Points, in no order, along strands that fork, close into loops and pass close to each other.
Two points are linked if the straight distance between their rows is under 49.6. Some points are linked to none.
z830: [ -5   0   6  -3 -13  -3 -14  -3 -22   2   7 -20 -11 -11  -5   1  -9  15
   6  15]
z400: [ -5   3 -10 -13 -24  -4 -21  -6 -19   7   9   0 -14 -22  -5  20  -8  13
  -6  18]
z953: [  3 -10  -1  12   4  -2  -6   6 -22   3 -13 -12  -6  11   4  -1  21 -11
  15  29]
z693: [  2 -18 -18 -13   6   4  13  -4  -2  -9  19  -4  -9  10  -1  21  23  -9
  15  -3]
z468: [  4  -8   7  21  16   4  19  16  13  17 -23  31   8  40   3  11 -10  15
 -22 -17]
z892: [ -6  -8   2  15  -4   7  -5  18   7  15  -9   9 -14  10   7 -17   3 -20
  -5  -9]
z552: [-23 -14  -7  18  13 -13  14  16   1 -12  -1 -10  19  10   9  -3   1  13
   4   2]
z162: [ 19 -11  -7 -15   3   1  -7 -12   5   8 -15   4  -4 -11 -26   0 -28  15
   9 -14]
z490: [ -7   2   3  -2  14  26  20   0   2 -22  19 -16  11   0  14   8  37 -21
 -18   9]
z815: [-14 -31  14  13  10   4  21   4   6  14  -7  37  -3  17   9 -10 -13  10
 -13   4]
z29: [ 13  22  -9   8  14  -8 -21 -11  -4   9 -22   8 -27 -18 -13   5 -14  10
  -3   5]
z728: [ -5  14 -20  -9   0 -19   2   2   9  -7  32  -8 -10   2 -21   2  17   8
  13  11]
z616: [  2  -5   4   4 -21  -6  -3  -6 -11 -28 -16  -1   9 -17  -3   0 -34  13
  16  -6]
z566: [  0  -7   2  16   9 -13  -8  15 -19  15 -16  -5  -7  11  17  13  10 -11
   3  11]
z869: [ 11  10  -6 -12 -12  -2   4  24   0   0  22 -22  -5   3   8  -5   6 -11
  12  18]
z683: [  3  26  -9  10  14 -12   9  -4 -11 -27  -2 -15   0 -14   7  11   4  -4
   6   0]
z375: [ -2   3   0   0   2 -19  -1 -23 -14   2  15  10 -21  -2 -10  49  12   8
  -4  -3]
z182: [ 10  23 -10 -23  -1   1 -20 -26   4  -2  19  -6  -4 -23 -28 -14   9   0
   2  19]
z470: [  6  14 -21 -19 -16   3   0 -11   4  -8  35  -4  -4   2 -27  19  20  13
  14  22]
z145: [-24 -13   1  10  -5  42  27   8   4   1 -12   9   6   9  -7 -27  -5   1
  -8 -17]
z515: [  4  13   4   5   2  17   8   8  -4  11 -20   3  13  12  18 -12 -14  11
  13 -11]
z996: [  2 -24 -14   3  24   0   9   0  14   2  -7  18 -11  17 -12  -5   8  -7
  15  -6]
z118: [  6   2  10   1 -17   3  11  25   3 -24   7 -25  19  -3  13  -8 -19  -8
   2  -5]
z480: [  3   9 -34 -21   0   4 -18  -2  -7   0  -3   3  10 -34 -20   3 -24   1
  -8   8]
z238: [-11  -8  10   8 -16  -4   5   9 -10 -23  -1 -13   9  -9   7  -9 -23   1
   9  -7]
z763: [-18 -22  -2   8  17  25  27   3  -6  -5  -3 -11  -2  11 -13 -15   0   0
   6  -9]
z37: [  9 -12  11 -12   0 -11 -19 -16  -8  24   6   0 -26  -8 -19  20 -18  15
 -18  -4]
z87: [  4  11   0   6   7 -19  -5   2  19  16  -4  19  -9  -3  19   8 -20   9
  -6 -16]
z579: [  1 -14  11  -8  11 -32   2  -9 -15  30   6  10  -3  -9   5   3 -22  20
  -2  23]
z897: [-22   3  -2  18  13  24  11  -4  -4  -7   3  -7  -6   2  13   8  37 -20
 -24  -2]
z11: [ -4  14   7   7   7  -6   5   3 -20 -12   7 -28   9  -2  11   9  15 -13
   0  -3]
z580: [  3 -20  16  -8  -4 -23  -3  -3 -15  28   6   8 -16  -3   2  12 -16   5
  -3   1]
z25: [ -3  20 -13 -19   6 -22  17   0  12 -13  30  -6   7 -12 -10 -11   6  -8
  18  -4]
z307: [ 15   4   5   6 -15   1  -4   1   5 -29 -28  18  13  24 -24  -2 -14  14
  14 -21]
z961: [ -6  18  16   2  19  -6  -2 -15  -1 -19  17 -29   4  -5 -19 -19  19   1
  -1   6]
z800: [ 10  45  -8 -13  -5  -4 -19 -13  -3   3  12  -5 -12 -30 -12  -9   7  -8
  -5  15]
z48: [ -9  -2  -9   1  16  12  33  13   6 -18  13 -15  18   3  -2  -3  26 -22
 -12   1]
z101: [ 13 -10  -7 -16 -20  -4 -12  19  -4  21  15 -17  -7   8   8  11   4  -4
  12  11]
z677: [-17  -9 -13   9  14   9  38  18   0  -7   6 -10   3  13 -14  -5  15 -12
   0 -11]
z663: [ 15   0  -7   1  -7   0  -2  -5  -1 -20 -24   6  14  -1 -17   4 -33  24
  12 -13]
z250: [ 13  17  15  15  -3 -30   0   2  10  10 -15  37  -8   8   4  11 -38  13
 -14 -14]
z923: [  5   0  -4   1   0   4   5  29  19   6   3 -10   9  10 -10 -34  14 -26
  -6  16]
z523: [ -7 -15 -13  10  -7  19   5  17  20  14 -13   6 -13   5   4 -12  16 -30
 -23  -8]
z827: [ 15  -2  13   0 -13  16   2  24  14 -22  15 -35   8   1  11   1  -5 -17
 -18  -9]
z713: [ 12  14  -5   3   8  11 -21 -19  -2  -2 -17   0 -27 -16   9  -7  -6   3
   5   9]
z532: [  1   0  16  13 -24   4  -4  10   2 -16 -23  35   8  28 -13 -12 -10   3
  11 -19]
z900: [-17 -14  14  15   4 -15  -2   3 -23 -10  -5 -25  13   3  -2   4  12 -13
   0  -4]
z2: [ 14 -20   4  -8   5  -3 -20 -18   6   7  -3 -10 -23  -2 -18   9  -9   9
  -2  -7]
z570: [ -4   5  10 -16 -19 -16 -17 -16   0 -12  24 -12   3 -18  -5  -1  10 -14
   5  -6]
z638: [ 12  35  -8  -6   2  -3 -12  -2  -5   5  -5  -5 -11 -21   6 -18  -5  -4
  10  15]
z62: [-19 -31 -23   8  -7  15  19  22  23  18  -3  16 -13   5   4  -4   9 -15
 -26   1]
z432: [ -2   9  10  -3  -1  10 -13  -1   7   9  17  -7  -2   4  16  -8  35 -31
  -7   3]
z31: [ 12 -11 -12 -19  -3 -22  -9   8  -1  17   4 -15   5  -3   1  12  -5   6
  15   5]
z54: [ 30  30   0 -13  -6   8  12   4  10 -21  -2 -12  26 -11   1  -6 -21   3
   8 -18]
z753: [  2   4  16   4 -20  23  15  19   3 -18 -14  11  31  10  -7 -44  -2 -16
   5   4]
z852: [ 18  12 -19 -24  -8   0 -16 -12   3   3  -7 -10  17 -31  -3   4 -21  -4
   0  -9]
z319: [ -3 -10  14  22  16 -20  -6   1 -16  14  -7   8 -16  12  12  28  16 -13
 -13   8]
z611: [-20 -33   3  13   0  15  23   6  11   8 -19  44  20  20   8   0  -5  12
 -24  -3]
z525: [  1   0  -8  21  23   6   6  17  25  14 -23  17  10  32   6  -4   0  15
  -9 -12]
z756: [ 10  23 -12   0  13 -17 -11   2  19  15   0   2  -9  -2  13   2   4 -10
   2 -11]
z94: [-23 -16  16  -2   1  -7 -12 -19   0   8  25  11 -15   2   6  10  21   2
  -4   2]
z109: [ -6  -2  -7   4  13 -20  -7 -23  -8 -13   2  17 -24 -14 -12  28   3   7
  -4   0]
z959: [  9 -19 -16 -19   8 -13   6  -6  -7  11   2   0  -5  -2  -3  19   3  -1
  20  -4]
z516: [ 12  10 -15 -28  -4  -5 -17 -11  -4  15   7 -24  10 -20   1  18   0   3
  -2   1]
z5: [-15   2  -1  -7  13 -30  -9 -16  -2  18   7  10   0 -18  -4 -10  -5  26
   6  19]
z279: [  1   3 -12  11  18 -14   6 -11  -5 -22 -11   3 -10  -7  -3  14  -3   1
  12  -9]
z904: [ -4   7  -2  -9 -31  10 -14 -18  -4   3  27  -1  -8  -4 -19  24   7  21
   5  17]
z601: [  6  12   3   3  16   1  -1 -12   1  12 -25  10  12  -2  10  -6 -17  28
  11  -7]
z558: [ 11  14   9 -11 -29  27 -12 -22 -11  -1  22  -9 -14  -1  -9  16  15   5
   8  14]
z704: [ 18  19  11 -15   9   3 -13 -17  16 -13  23 -18   0 -10 -15 -13  19  -3
   0  16]
z9: [ 15   9 -18   9   7 -12 -13   0  -5   2 -28  -1 -14 -16  -8  21 -28  21
 -10   0]
z834: [-30 -10  13   7   8  -2  -5  -6  -5  -1  17  -3 -12  -2  10  -9  13  12
  -2  12]
z75: [-12 -11   2  -4  -1   1   2 -21  -9  -6  25   2 -16  10 -15  30  24   3
   6  -6]
z832: [  2   0   4   3  10 -29  -8 -15  12   7 -15  31  21 -11  20   5 -26  31
  -9   9]
z360: [ 27  15   1  -9  -6  22  11   9   6  -4 -14 -12  25   9  14  -8 -17   3
  16 -13]
z487: [ 13  14 -16 -19  -3   2 -23 -19 -26  -2  -9 -18  12 -27  -7  20   7  -3
  -4  19]
z492: [-12 -12  11  18   2  -1   4  14 -13   0 -20 -26  26   4  -2 -10  10 -25
 -16  -6]
z740: [ 19  15 -12 -18 -11   9  -1  -3   3 -17   1 -14  12 -28   6  -4 -19   6
   7   4]
z607: [ -9   2  22  14   1  11  18  15 -12 -15  -4 -26  17  -4 -11 -26   9 -28
 -20  -4]
z732: [ -4  10   9  11 -28  20   5  18  10 -22 -17  31  10  24  -9 -33  -7 -10
   7  -7]
z176: [ -1 -11  15   7  12  -7  -9 -12  12  13 -19  22  14   4  20 -14 -23  36
  -1  11]
z143: [  6  29  -2  -8  -8 -10 -15  -2   9   9  20  -1 -13  -2  11   5  24 -20
   5   1]
z888: [  9  16   5   2   3  25 -13 -18  -9  -5   1 -12 -22  -7  22   3  14  -5
   1  13]
z47: [ 10  -4  23   7  -6   4   9  16   2   1 -20  40  12  50  -1  18  -8  22
 -25 -17]
z436: [ 15  15  23  -5 -20  25 -13 -10 -18  -3  15 -16  -8  -1   9   5  21 -14
   3  16]
z723: [  4 -14 -10 -11  -6   8  12   9   8 -10  18  -9   1   3   4  -8   6 -17
  14  -3]
z276: [-17 -42 -16   8  -7  18  28  15  11  11 -17  29   8   7   8  -1   5 -11
 -16  -1]
z374: [-17 -11  14  15   9  20  12  -4   8   5 -14  29  -4  16  -5 -20  -9   6
  -2 -18]
z903: [-11  16  -3 -13  -5 -23   4 -14  -5 -17  18  -7   5 -25 -14  -3  -7   0
   7 -16]
z357: [ -8 -32  13  -4 -12  -6   7  10 -11  21   6  11 -10   4  17   4 -17  -4
   4  -9]
z643: [  0 -21   1  -1   4  -3  -9  -2 -26   8  -5 -19  -4   2   5  11   5  20
  10  31]
z801: [-12   6   6   6  13  13  18  -4  20 -20   6   1  17   3  -5 -26   3  -8
   0 -22]
z976: [ -6 -23   6   6 -17  -5  -3  21   2  10  -6   5   1   9  20  -5  -9 -18
   0  -9]
z300: [ -7 -14  12   7 -10 -15   0   8  15  -8 -10  14  33  19   0   1 -15  16
  -2 -24]
z65: [  8  11 -11  13  24  -4  -7   8  30  12 -15   8   4  17   9 -17   7  -1
   6  -6]
z865: [  1   4   8  -2  -4  18 -11   7   2  21   5  -9 -16   5  18 -17  11 -24
  -1  -3]
z105: [-35 -12  -1   4  12  10  12   0  -1  16  13  10 -10  -2  26 -10  15   2
  -5   8]

A piece is two or more points that can be reached from each other along the links. Count, over all rows, the pieces, the separate loops (a circle has one, a figure eight two, a Y none), the forks (points with three links) and the tips (points with one).
pieces | 3
loops | 1
forks | 11
tips | 15

Name the points in between on the shortest way along the links from the first point to the second, in order.
z663 / z677 | z162, z2, z37, z580, z357, z976, z892, z523, z62, z276, z611, z815, z374, z145, z763
z492 / z487 | z900, z11, z683, z279, z109, z375, z75, z693, z959, z31, z516
z470 / z961 | z904, z558, z436, z888, z713, z638, z800, z182, z704
z579 / z827 | z580, z37, z2, z162, z663, z616, z238, z118
z176 / z869 | z601, z515, z360, z54, z740, z852, z516, z31, z101
